A landscape with many valleys, sampled at points; each row gives a point and its height.
A ball rolls from a point to whichever of its 4 nearest points has the largest drop for the distance, and stops where none of them is lower. Distance is the straight distance between rows; heights are no part of it.
lofos (h 589): [145 136 161 122 111 108 151 112 121 107 125 121 132 132 112 169 132 117
 117 110 104 108 134 148 103 123 114 126 133 138 113 103 136 132 147 123
 133 106 121 165 142 124 119 110 127 103 124 119 124 139 149 140 128]
zuru (h 278): [142 118 149 129 130  95 141 113 144 120 142 100 124 148 145 133 122 138
 127 138 116  96 113 138 113 114 134 133 130 134 120 119 138 140 150 129
 155 114 124 163 153 112 114 122  88 122  99 126 126 132 125 130 148]
Dek (h 652): [170  79 128 164 126  72 158 143 151  79 150  98 119 127 215 110  94 133
 173 108 107 146 110 145 182  90 126 105 133  12 134 128 165 104 138 120
 158  77 176 171 144 155 117 145  70 116  96 129 139 105 104 148 141]
tig (h 420): [152  92 175 122 117  59 157 124 141 104 158 107 147 155 184 158  68 128
 140 116 128 125  97 134 149  90 138  91 159  61 132 109 146 125 171 117
 154  94 154 193 156 126 107 136  82 144 115 132 107 114 100 171 143]
Gadi (h 329): [ 90 160 115 106 132 156 126 116 102 163 101 131 107 127  74 136 144 141
  83 133 140 129 153 112 110 157 131 132 144 187 140 127 110 166 106 159
 135 117  97 125 128 112 139 122 172 122 155 136 120 132 140  98 122]
Moduf (h 487): [ 99 166 100 105 151 199  83 131 124 142 116 149 120 113  81 126 177 135
 111 144 163 149 131 117  94 168 147 150  91 193 155 154  84 124  77 148
 111 175 125  74 124 130 148 145 177 130 152 134 108 133 152  83 100]
nar (h 536): [132  96 102 142 151 118 124 146 166 111 118 157 148 133 184  71 126 135
 167  95 134 129 100 127 156 110 143 136 138  72  87 131 147 118 115 115
 142 157 130  96 111 158 115 106  93 115 109 129 152 122 126 132 123]
fesev (h 421): [108 138 142 119 137 130 122 138 121 129 108 125 102 132 107 127 119 129
 101 126 129 122 127 122 105 132 121 125 132 162 107 121 127 138 156 147
 122  97 126 135 127 127 131 140 152  85 132 130 129 133 144 123 107]
loba (h 301): [ 93 131 134 128 136 162 109 115 119 130 121 111 108 125  99 126 123 129
 101 127 130 141 151 117 112 153 121 120 114 156 121 131 116 144 120 142
 110 119 134 115 113 128 128 148 146 104 140 135 134 124 144 110 117]
gesa (h 577): [147 134 171 112  89 107 143 108 126 120 109 139 135 144  72 161 111 120
 110 146 108 115 121 156 118 121 104 133 145 152 117  91 154 113 158 119
 120  91 106 182 169 107 129 102 125 120 147 111 112 117 166 164 129]
dorid (h 305): [103 141  92 124 161 141  94 161 113 165 123 163 120  85 135  92 148 117
 155 144 136 139 140 118 115 143 122 144  99 134 149 155 113 113  85 130
 101 179 122  66  80 143 150 103 156 150 123 120 143 149 114  96 109]
Fezav (h 344): [132 101 108 148 133 129 133 154 151 105 134 155 142 118 140  90 140 109
 156 115 134 117 133 108 151 116 137 137 134  86 115 155 129 107 125 104
 122 133 131 108 114 140 133 153 108 120 118 140 132 119 118 126 123]
tabef (h 348): [ 94 172 126 102 131 175 106 140 104 150 110 129 130 117  53 145 158 128
  93 138 141 142 139 125  88 170 145 154 119 229 146 147  90 145 114 157
 107 144  78  69 131 116 178 140 181 130 179 125 105 163 146  77 112]
balon (h 545): [140 137 204 126  81 102 174 120 144 116 126  83 130 132  96 202  90 124
 143 125 112 112 117 172 138 122 120 118 148  97 129 109 177 131 179 115
 152  81 131 191 177 108 129 121 112 121 127 123 113  93 149 170 135]
dok (h 651): [121 123 154 131 128 120 126 145 127 106 123 117 112 139 136 131 134 133
 114 132 116 125 119 133  98 130 134 123 142 160 106 119 121 142 153 134
 138 115 134 133 135 117 121 144 113  98 126 131 123 138 138 135 136]
murud (h 413): [ 83 170 112  97 145 205  96 115 128 160 128 137 132 119  52 153 174 130
 101 146 136 137 142 124  86 172 146 157 112 238 157 142  79 141  98 164
 106 181  86  63 122 141 189 125 193 125 165 110 128 142 152  73 111]
fimab (h 486): [127 142 150 124 138 126 134 135 117 127  98 131 117 142 104 130 125 128
 109 124  97 126 125 122 107 118 120 124 136 148 110 106 118 134 162 139
 140  98 106 146 143 115 144 132 140  83 142 119 110 130 146 124 110]
nes (h 614): [141 128 212 114  83 109 169 114 128 100 124  86 147 142 111 188 101 130
 129 129 133 108 123 171 146 117  99 107 162 121 125  97 156 130 177 117
 129  64 131 213 193  98 140 125 120 111 139 108  92  90 153 183 151]
Keda (h 288): [ 87 184 108 101 128 172 114 138 102 150 112 122 106 116  53 158 146 127
  91 146 137 133 157 139 102 176 149 130 116 230 141 136  97 149 118 147
 115 131  87  98 119 123 155 124 173 146 158 122 100 152 136  77 128]
napul (h 446): [123 128  73 128 172 171  74 148 123 198 139 169 129 117 140  82 145 134
 160 139 137 159 150  99 115 144 108 143 104 142 149 157  70 137  64 128
 123 202 163  24  87 154 158 106 142 163 133 127 179 156 132  63 115]
ruzuv (h 276): [ 91 145 123 113 142 166 104 123 116 134 123 118 117 130 115 139 140 122
 101 140 151 131 141 116 116 147 123 125 102 161 128 121 124 142 111 146
  99 123 132  86 105 109 127 134 164 116 146 146 153 129 126 105 111]
tator (h 355): [ 97 137 144 130 153 160 119 127 119 130 103 136 124 148 100 138 125 128
  89 113 121 127 135 118 100 142 135 109 129 163 121 118 133 150 124 141
 130 111 122 130 122 114 133 135 163 107 140 138 120 127 137 112 116]
Ripu (h 308): [158 120 168 125 117  88 165 118 130 125 122 101 120 149 136 161 115 149
 119 125  94 111 112 155 121 120 133 132 128 131 120 106 167 131 171 144
 142  96 126 179 163 108 114 118  90 120 102 132 115 142 131 147 128]
Felan (h 398): [157  84 161 133 123  69 158 121 138  95 148 120 149 145 172 157  77 119
 130 118 122 133 110 124 163 112 136  93 173  53 118 106 158 121 153 115
 162 105 147 183 171 123 104 125  84 137 126 132 117 103 114 168 132]
mume (h 367): [127 107  54 132 170 176  59 148 146 160 142 145 134 114 144  78 153 132
 167 126 119 159 145  90 124 128 111 138  97 144 154 163  72 126  62 126
 116 214 152  62  75 156 139 121 147 148 125 114 181 163 101  69  97]
mato (h 39): [141  78 123 127 125  80 148  98 142 120 144 118 153 124 170 115 122 106
 159 131 129 122 120 121 172 122 138  94 122  72 113 120 150 119 149 107
 154 124 124 168 149 158 105 118 106 140 107 133 125 130 120 165 151]
Todo (h 319): [134 105  94 154 138 149 134 144 127 123 129 170 135 131 144  96 155 133
 146 120 132 132 153 107 145 107 139 138 127  81 110 143 128 117 111 111
 131 143 125 102 110 142 131 124 121 124 131 139 147 131 106 132 127]
Kub (h 565): [153  89 100 151 141  97 151 128 144 103 117 152 151 138 199  71 133 139
 169 118 135 123 109 130 149 112 128 127 125  54 112 136 154 122 128 118
 138 134 133 115 123 164  82 133  81 127 107 130 145 143 139 141 139]
novi (h 354): [131 103  58 120 149 125  84 147 144 157 141 155 136 106 164  58 135 123
 170 118 130 164 140  95 137 138 106 125 122 118 152 153  85 117  66 133
 106 212 151  83  73 164 136 139 115 145 127 126 168 170 106  75  80]
nuf (h 418): [ 93 150 128 101 137 164 111 124 120 158 111 127 109 132  99 139 135 133
  93 118 153 125 138 115 108 154 134 127 118 170 133 143 108 156 109 171
 131 134 119 123 116 124 130 149 174 131 149 146 118 131 128 100 130]
gif (h 424): [109 182 134 118 121 166 140 123  84 165 102 125 121 129  89 143 141 139
  76 133 120 116 141 136 100 164 133 134 141 198 133 125 122 167 100 143
 127 114 105 131 128 112 138 131 164 132 149 121 107 122 139 102 135]
Lofo (h 580): [129 138 179 123  89 127 140 101 146 118 127 115 118 133  71 165 112 105
 112 146 106 107 126 168 108 113  93 132 153 161 127 120 144 136 165 109
 122  96 123 190 162 105 123 132 152 137 146 117 125 106 152 159 152]
gan (h 241): [156  89 153 155 122  85 148 113 136 103 139 108 132 141 157 122  97 127
 167 133 136 135 102 138 166 118 125  90 139  53 119  96 151 105 146 112
 153 107 136 157 143 145 111 112 103 135  93 118 122 110 106 164 150]
nud (h 291): [155 128 166 129 108  99 183 117 139 109 135 109 128 152 129 173 109 128
 126 121  99 108 118 137 130 115 121 139 139 124 127  99 173 124 158 130
 149  84 144 190 158 114 110 116  91 150 102 114 119 111 148 143 140]
Zop (h 476): [112 145  85 130 177 161  78 135 119 162 111 171 140  92 111 109 150 120
 145 155 137 157 138 101 119 161 118 158  93 179 148 147  92 126  70 131
 132 188 122  31  91 130 140 117 148 170 157 122 151 140 132  87  94]
Lamo (h 260): [170  83 128 144 124  82 175 122 146  95 138 102 132 133 181 123 116 133
 161 114 128 115 110 118 168  95 120 110 129  42 131 112 158 101 142 114
 151 103 158 154 154 174 104 122 104 137  80 122 120 113 114 156 151]
gogi (h 539): [ 98 162  90 104 149 196  82 114 120 170 123 154 117 114  71 141 178 127
 127 136 162 158 134 105  98 153 137 158  97 219 145 143  83 142  86 142
 101 187 135  42 104 135 174 131 178 141 154 114 136 133 156  78  86]
Vak (h 412): [150 134 184 128  91  95 170 118 138 109 128 107 134 142  99 175 110 138
 123 132 107 114 113 174 125 130 119 125 156 126 129  97 153 106 156 110
 136  70 127 212 171 116 126 105 107 126 143 117 116 118 138 175 134]
Kula (h 423): [113 165  98 100 135 183  98 122 121 153 111 135 120 106  84 134 157 119
 105 137 178 138 151 125  96 170 140 136 122 197 146 143 109 135 115 165
 101 164 119  98 125 129 139 142 176 131 134 138 118 131 146  81 100]
nis (h 478): [111 170 146 112 101 156 121 117  79 148  98 120 106 134  64 165 113 128
  66 133 109 119 139 131 103 160 130 151 155 188 114 112 125 153 125 131
 134 105  96 143 138 106 149 131 153 121 153 119  82 108 132 120 119]
Maf (h 333): [ 97 167 116  80 123 175 107 131 109 158 108 135 115 121  72 146 158 131
 109 125 153 130 145 133 100 154 142 124 127 199 139 144 102 140 115 180
 124 152  87 116 121 124 159 143 187 137 158 133 109 154 137 103 107]
limam (h 612): [122 141  97 129 157 180  70 127 115 149 119 165 131 110  95 132 165 119
 129 149 139 146 130  93 113 156 117 166  86 203 139 149  90 136  65 118
 118 189 132  41 102 121 162 124 157 150 164 134 140 126 152  88 106]
mipev (h 368): [118 140  96 133 167 150  77 173 109 168 129 160 130 116 122  85 151 131
 146 146 126 163 124  95 103 137 118 155  89 142 167 144 100 107  79 128
 113 185 135  45  85 146 160 114 138 171 137 122 138 155 130  98 105]
tama (h 523): [115 167 159 127  90 152 136 120  99 135 105 126 114 135  73 157 122 131
  89 132 118 104 131 155 105 133 123 137 157 179 127 116 127 150 153 120
 137 107 106 159 138  85 126 143 149  99 146 106  93 111 146 137 124]
Pilin (h 705): [171  89 155 180 122  75 160 125 148  91 152 103 137 125 215 109 100 153
 159 105 121 140 106 155 176  67 111  96 120   4 135 109 159 110 162 118
 164  79 177 188 140 126  96 155  72 110  90 125 127 112 101 161 146]
naki (h 188): [154  88 118 129 134  93 146 112 137 115 131 114 149 122 169 109 126 120
 168 127 141 114 111 144 164 104 136 107 108  66 129 117 136 112 142 103
 155 122 136 124 138 163 102 118 108 127 112 135 120 135 128 153 146]
zoni (h 328): [166  79 151 155 133  76 161 115 149 111 142  91 121 131 179 121  79 136
 162 123 128 134 103 131 173  96 113 101 130  38 134 121 158  96 161 117
 156  96 161 162 140 171 101 132 105 139  75 133 120 117 110 151 146]
surum (h 473): [119 129 193 126  70 113 144 120 149 115 138 110 135 135  90 194  96 120
 121 135 113 100 114 166 145 135 111 132 147 125 120 108 157 120 176 128
 134  87 123 203 187 109 138 122 133 118 156 122 112  99 154 172 139]
Dos (h 438): [131 119 115 142 130 133 107 135 141 121 144 114 118 127 146 103 141 132
 133 131 119 128 120 113 144 116 160 145 144 136 109 140 117  97 151 120
 130 130 116 122 111 138 117 136 118 117 117 136 124 116 122 141 133]
Pav (h 173): [143 106 145 133 115 100 144 107 142 104 143 113 124 145 160 116 109 114
 139 131 100  94 120 124 148 115 128 118 135 127 120 130 136 127 147 125
 144 107 136 183 150 121 110 125  99 147 106 128 128 140 121 147 148]
suzuk (h 199): [153 100 122 122 114 100 136 107 151 111 141 122 141 122 151 130 131 109
 145 120 130 116 115 119 160 104 129 112 124 103 115 138 137 113 151 109
 144 130 130 146 140 128 106 132 108 127 108 133 123 144 114 154 158]
Fefo (h 91): [147 112 148 112 129  80 158 115 145 117 141 130 138 139 159 154 108 128
 115 125 103 114 121 130 141 106 143 132 150 111 124  94 149 141 164 125
 140 112 145 183 165 120 110 106  89 138 106 139 119 106 113 152 151]
Tegi (h 511): [114 139 119 148 123 139 107 150 114 125 134 120 114 136 139 102 152 139
 111 133 114 136 147 115 122 141 145 139 130 112 117 133 117 110 120 113
 113 133 114 120  99 149 125 136 116 118 142 142 138 133 107 129 134]
Fiza (h 431): [127 104  73 143 133 118 117 160 136 130 145 144 143 115 171  65 126 145
 154  96 126 163 149  83 170 121 114 118 121 101 118 152 100 124  82 118
  96 185 161  78  65 147 108 104 103 139 117 141 187 164 110 101 123]
Fet (h 390): [ 98 185 121  95 157 178  96 124 121 156 112 132 136 123  62 155 138 123
  90 147 116 136 128 129  84 177 149 151 123 252 155 152  87 138 107 139
 107 142  68  62 128  99 196 129 180 133 192 121 124 151 159  76 105]
nogoz (h 564): [143 152 206 156 105  79 174 115 135 100 121  78 158 151 150 196 104 142
 123 111 108 101 109 159 153 112 111 128 159  69 136  99 191 140 164 112
 144  62 137 195 162  84 119 143  99 144 127 136 104  85 134 174 152]
Nono (h 376): [101 135  80 146 175 174  82 154 118 188 141 156 124 120 135  86 147 123
 158 134 133 149 131 102 111 137 110 142  80 136 141 159  83 135  71 136
 115 194 131  34  82 161 151 122 137 161 132 117 164 151 130  70 104]
zila (h 59): [120 149 105 133 142 131  99 120  95 157 130 150 138 109 125  99 152 120
 113 138 141 140 152 121 109 145 137 131 105 123 141 129 121 122  86 124
  91 160 131  82  80 144 139 134 142 138 130 118 149 132 111 123 130]
vob (h 469): [120 152  90 104 152 178  70 129 123 137 126 138 108 114 108 132 152 128
 111 147 158 141 122 132 103 159 129 135 109 170 149 143 107 151  88 141
 101 160 128  88 116 117 148 136 167 136 161 151 132 138 125  92  94]
Rusot (h 417): [ 94 168 116  93 118 181 119 121 110 167 108 125 109 120  99 158 146 130
 112 120 157 125 142 115  99 166 137 120 118 190 136 128 109 160 117 169
 116 151 112 113 129 115 140 136 177 131 150 140 108 140 135  95 117]
Mip (h 667): [132 148 220 119  73 104 162 113 136 104 134  99 134 168  99 213  96 120
 114 133 142  83 109 175 141 143 110 117 165 122 115 103 149 149 187 125
 111  62 132 200 197  71 143 128 136 120 124 122  87  98 147 188 142]
tol (h 548): [149  81  86 148 153 114 129 134 152 127 132 145 137 134 187  71 136 126
 150 100 126 153 123 106 156 109 131 141 130  77 105 125 128 114 105  92
 124 170 132  91  95 147  98 108  90 125 113 127 163 147 135 131 107]
nul (h 451): [166 137 186 130  99  99 178 124 128 112 114 105 139 147 114 184 102 151
 122 124 116 102 106 157 130 113 118 123 150  96 142 110 175 127 169 121
 147  69 136 186 170 104 115 122 106 133 113 137 103  84 143 169 137]
zak (h 323): [120 135 101 158 128 136 133 149 117 145 144 145 115 112 142 104 159 122
 125 120 129 127 158 111 127 118 132 131 133 102 119 150 119 108  96 120
 127 155 127 103  90 149 126 133 135 130 121 135 143 121 110 130 132]
vuna (h 468): [123 147  95 115 128 138 105 135  95 132 123 143 123 124 127 116 148 127
 111 143 152 136 147 133 124 155 122 136 117 160 128 138 121 116  99 140
  80 135 118  86  87 135 136 138 132 126 135 138 146 132 112 117 111]
ginog (h 480): [153  92 149 144 116  78 156 122 145 104 149  98 142 141 204 119  98 155
 172 114 134 139 101 132 171  87 123  93 143  28 132 127 155 102 163 119
 166  90 162 176 141 147  94 144  95 119  89 123 126 107  98 164 145]
siv (h 282): [132  93 104 139 126  96 133  99 153  85 143 139 135 109 143  95 139 122
 166 119 134 109 132 108 147  94 140 108 133  90 113 158 138 117 142 110
 143 127 113 151 132 153 119 147 113 128 109 142 120 123 125 154 164]
dakul (h 535): [120 154 148 125 104 128 147 120 102 124 103 138 118 129  82 148 127 127
 109 128 116 116 132 143  94 116 116 126 135 158 124 120 123 136 159 113
 149  96 100 155 141 106 138 123 147 106 151 133 117 122 142 147 134]
zuko (h 186): [157  73 118 143 132  99 157 107 148 109 144 104 131 125 175 102 110 131
 161 132 138 123 120 139 161 102 126 116 121  62 119 125 158 103 147 116
 152 113 135 134 144 160  89 133 116 133  97 132 132 120 120 154 139]
noles (h 731): [120 154  85 123 141 133  76 146 109 140 125 148 115  99 101 105 149 130
 125 131 144 166 129 129 124 152 120 149  98 163 149 155 103 114  96 139
  97 167 122  65 108 135 148 127 160 145 139 143 143 134 123 115 109]
romik (h 519): [110 131 134 135 139 126 124 162 125 112 125 113 114 135 111 135 124 136
  96 124 127 123 126 125 121 136 151 117 136 150 113 113 119 134 133 133
 122 122 124 112 132 122 138 140 128  88 134 132 131 121 129 113 125]
mabo (h 196): [166 127 156 121 112  83 166 122 144 101 141 114 129 139 154 173  98 131
 124 132  98 109 100 143 137  97 130 122 148 107 123 103 170 140 165 141
 152  97 154 184 176 124 117 107  77 153 102 123 104 108 117 142 144]
pugi (h 293): [120 128  69 128 167 159  94 148 132 167 130 159 121 111 156  66 144 146
 170 136 121 175 135 100 122 138 107 135 101 123 147 169  81 132  72 126
 109 204 141  58  77 157 134 134 133 158 114 111 175 156 105  72 106]
Mivo (h 252): [117 140  75 133 159 166 111 173 119 168 127 172 102  98 141  69 157 123
 168 131 131 149 134 114 109 139 125 133 103 123 161 159 102 118  78 125
 107 183 132  90  76 137 154 113 145 152 130 118 171 170 111  95 111]
ledod (h 622): [153 133 194 136  71  91 171 114 127 102 110  96 149 147 118 213 103 140
 141 125 132 115 119 165 139 109 120 109 164  89 124 117 167 115 170 108
 143  62 137 191 178 104 112 133 113 130 130 127  98  86 147 179 147]
nop (h 562): [111 159  95 120 148 168  82 121 129 141 115 160 136 105 105 115 150 120
 123 145 158 154 138 110 113 168 124 143  98 194 158 152  97 125  81 128
 106 169 124  57  98 125 150 138 166 147 161 143 140 139 128  88  91]
danag (h 171): [ 97 174 132 107 130 157 113 121  97 167 110 114 125 113  73 154 132 130
  84 136 150 140 157 126 104 173 140 130 118 198 132 140 116 159 120 152
 113 136  69 114 119 109 154 126 180 131 150 121 115 139 135  95 127]
golo (h 163): [102 143 111 123 114 152  93 117  92 126 125 134 111 124 126 127 134 123
  97 123 143 135 156 136 131 153 118 129 111 173 125 128 117 127 106 134
  94 138 137  95  97 137 125 138 147 119 135 140 151 121 125 108 122]
non (h 185): [134 109 131 144 132 103 148 113 143 113 164 125 128 134 166 126 112 133
 139 134 123 104 136 114 141 113 138 117 139 135 133 126 148 136 152 120
 142 107 136 166 153 138 102 129  91 128 111 126 128 133 121 151 148]
ruvi (h 761): [108 124 106 130 121 142 104 136 112 117 143 117 114 135 136 125 147 128
  97 124 123 141 137 112 115 140 156 138 128 144 125 118 105 112 126 133
  97 135 125 111 104 131 145 142 124  97 130 130 126 130 125 118 124]
popa (h 103): [142  94 142 130 129  95 147 112 146 111 136 113 138 140 156 133  96 133
 127 150 115 137 109 125 153 108 133 118 137 103 115 124 143 131 153 112
 149 103 134 172 164 126 102 124  97 147 105 127 118 135 112 148 164]
Sabi (h 257): [149 117 115 122 125 100 123 121 149 100 139 127 147 123 163  97 137 135
 146 132 121 107 128 122 151 109 153 121 127 125 117 150 130 126 148 120
 144 125 125 150 135 126  85 130  96 123 107 128 115 131 121 155 156]
roze (h 246): [125 124  93 136 143 140 126 131 130 160 140 171 104 101 140  92 159 129
 149 119 127 139 150  97 128 133 124 143 110  86 120 148 117 123 104 129
 116 170 135  90  79 141 128 121 139 141 122 133 165 150  88 109 119]
fime (h 258): [144  84 107 140 125 100 141 109 154 113 126 145 146 120 151 100 131 113
 145 122 139 100 119 137 156 106 137 110  99  73 113 129 148 120 141 117
 154 140 125 113 120 152 103 125 118 116 116 115 137 131 124 148 145]
lezoz (h 537): [137 122 153 125 129 107 140 127 144 109 120 108 111 140 117 126 129 119
 115 116 115 113 126 135 103 123 147 128 133 148 121 101 140 145 173 139
 136 112 116 148 159 114 121 129 116  94 106 123 124 156 139 133 137]
gukad (h 578): [130 126 208 121  66 124 153 112 146  94 136  93 126 151  90 187  93 108
 106 139 126 105 106 163 132 129 105 142 154 133 123 109 135 129 173 116
 131  81 126 205 180  89 138 119 124 131 144 114  97  86 145 173 140]
Pide (h 281): [120 123  94 158 141 151 137 139 132 142 127 160 124 120 156  77 166 123
 152 128 114 122 150  99 144 131 135 143 107  94 105 145 120 133  92 119
 116 164 124  88  85 144 118 116 116 123 122 128 158 133 106 122 127]
raken (h 477): [116 141 101 135 135 145 107 133 113 129 144 126 117 127 138 117 140 117
 116 144 132 130 149 120 106 145 141 137 125 141 134 135 117 112 102 112
 104 142 128  94  91 147 130 139 142 132 126 133 135 128 116 133 122]
mukir (h 522): [123 137  93  96 130 154  87 130 109 123 132 145 123 111 105 110 144 109
 112 137 168 131 145 129 104 176 124 126 106 166 149 140 122 129  91 146
  87 151 148  83 103 117 131 132 159 116 158 149 133 134 125  98 100]
luzok (h 557): [137 131 157 123 101 120 146 115 118 112 112 139 139 133  82 153 131 131
 104 136 114 112 134 160 101 117 109 124 124 161 119 103 131 134 165 121
 131 101 121 167 153 100 112 120 145 100 133 124 114 125 144 141 141]
Pegin (h 137): [118 123 122 129 122 134 115 143 135 115 134 108 121 131 145 104 129 126
 116 136 126 128 127 124 129 117 140 138 144 147 113 131 126 121 136 135
 139 105 137 120 143 133 117 133 113  89 114 145 120 139 127 141 139]
bibes (h 456): [163 121 175 141  94  83 158 126 133  95 129 103 153 147 157 183 105 141
 115 123 122 109  99 150 142 102 127 130 144  70 135 102 165 142 167 114
 146  65 147 183 178  86 118 139  89 132 112 136 107  88 117 173 138]
ranin (h 187): [128 118  67 125 152 163 116 151 133 151 128 165 130 112 152  65 142 128
 169 108 133 147 148 109 125 128 129 128 118  92 134 152  97 125  70 129
  99 194 129 107  68 133 135 117 128 133 110 129 178 159  98 105 120]
Zusa (h 490): [ 94 165 104  97 142 191  93 131 122 150 130 136 124 129  65 158 161 133
 110 145 165 133 130 112  91 176 141 165 110 218 147 141  95 138  90 159
 111 177 117  69 109 118 169 140 172 136 159 140 114 137 163  87  93]
Pifoz (h 638): [165  80 156 160 129  69 148 123 131 113 145  88 130 137 194 146  81 145
 159 109 126 147 114 124 166  91 139  82 154  30 130  90 140 101 163 115
 159  91 161 188 149 129  95 110  94 120  97 118 110 105 100 175 149]
riba (h 416): [130  97  98 144 143 125 131 138 139 123 137 165 136 137 153  71 155 129
 154 103 119 152 133 115 157 111 133 131 126  88  90 126 128 129  95 110
 103 158 139  84  95 143 123 109 116 120 119 134 155 139 133 114 111]
sige (h 606): [161  99 108 155 144  87 164 122 140  92 151 137 130 123 197  67 102 121
 163 113 121 124 103 146 173  86 124 127 123  57 118 128 167 100 127 122
 127 127 144 134 133 175  78 130  91 153  98 121 143 144 116 129 166]
bedev (h 144): [144 108 116 122 122 129 127 131 133 119 132 100 134 146 146 101 124 134
 135 125 123 105 112 123 127 112 133 116 150 137 113 139 134 136 153 137
 146 101 123 141 139 121 132 138 100 105 115 112 112 139 127 147 144]
Lipa (h 546): [ 92 153 141 125 128 152 143 137 105 137  84 139 126 137  74 142 118 118
  87 128 134 123 138 135  97 128 115 140 152 154 111 111 132 139 156 132
 144 103 101 154 133  99 132 135 156 100 150 121 100 118 140 123 124]
mevuv (h 365): [131 112 114 156 129 136 130 134 151 121 136 129 148 113 138 105 142 115
 161 117 124 124 132 114 151  98 151 141 120 100 110 149 130 106 141 116
 138 133 121 111 119 137 129 142 110 110 121 120 128 116 112 142 143]
Feb (h 244): [111 116  70 120 153 157 112 158 140 168 132 159 124 110 149  72 144 139
 150 138 138 145 132 102 116 127 115 128 102 116 148 161 101 134  76 138
 105 193 140  83  87 150 138 121 132 159 117 134 170 163 108  97 108]
nimo (h 369): [139 102 177 125 126  66 157 140 141  99 150  92 146 155 168 167  94 105
 129 120 118 112 100 144 162  92 126 105 160  69 129 112 171 145 158 128
 150  89 152 192 160 101 118 130  89 140 104 120 106 108 110 172 147]
Topez (h 427): [ 98 169 131 110 136 178 127 126 103 161 105 129 112 119  90 137 118 126
  83 130 124 135 141 115 116 146 129 127 140 161 126 124 116 150 123 153
 124 105 106 135 113 110 127 133 160 115 164 146 121 131 154 104 122]
Fakav (h 353): [153 134 178 130 111  81 170 128 130 106 128 107 130 137 125 187 104 135
 134 107 112 118 129 156 135 109 114 145 134 113 126  99 167 110 170 129
 141  88 144 176 173 121 126 118 109 132 115 123 110  96 152 160 133]
Rola (h 558): [120 143 180 125 111 123 152  89 116 122 110 135 128 139  75 152 111 116
 103 143 110 111 124 163 100 108 111 131 143 163 121 101 129 136 165 104
 131  95 107 180 157 100 122 129 149 111 147 116 117 116 153 139 145]
Devet (h 254): [118 152  95 132 132 148 100 150 102 161 139 160 123  98 133  97 151 129
 122 130 137 145 146 127 105 131 133 138 106 110 150 152 110 120  92 146
 108 175 124  66  77 134 149 122 128 134 130 123 153 141 110 120 116]
lov (h 236): [148 113 151 132 124  82 155 131 144 104 152 108 143 153 169 142  71 132
 128 122 107 117  99 126 162  95 138  97 153  81 112 109 149 134 148 106
 143 100 146 183 157 127 113 121  93 152 119 129 123 109 112 156 151]

For each start below, name the point where the ball stops.
ledod -> Fefo
fimab -> golo
lezoz -> Fefo
nogoz -> Fefo
luzok -> danag
nar -> ranin
Rola -> danag
nes -> Fefo
nop -> danag

Call two points neighbours if one is among the 4 nearest of the other. Go from one point of each pair to the other, from neighbour to neighbour, staying as low as possible. Name the highest point that can't be avoided.
Pegin, Fefo -> Sabi
golo, mato -> vuna
golo, danag -> nuf
zila, ranin -> Devet
Fefo, mato -> suzuk
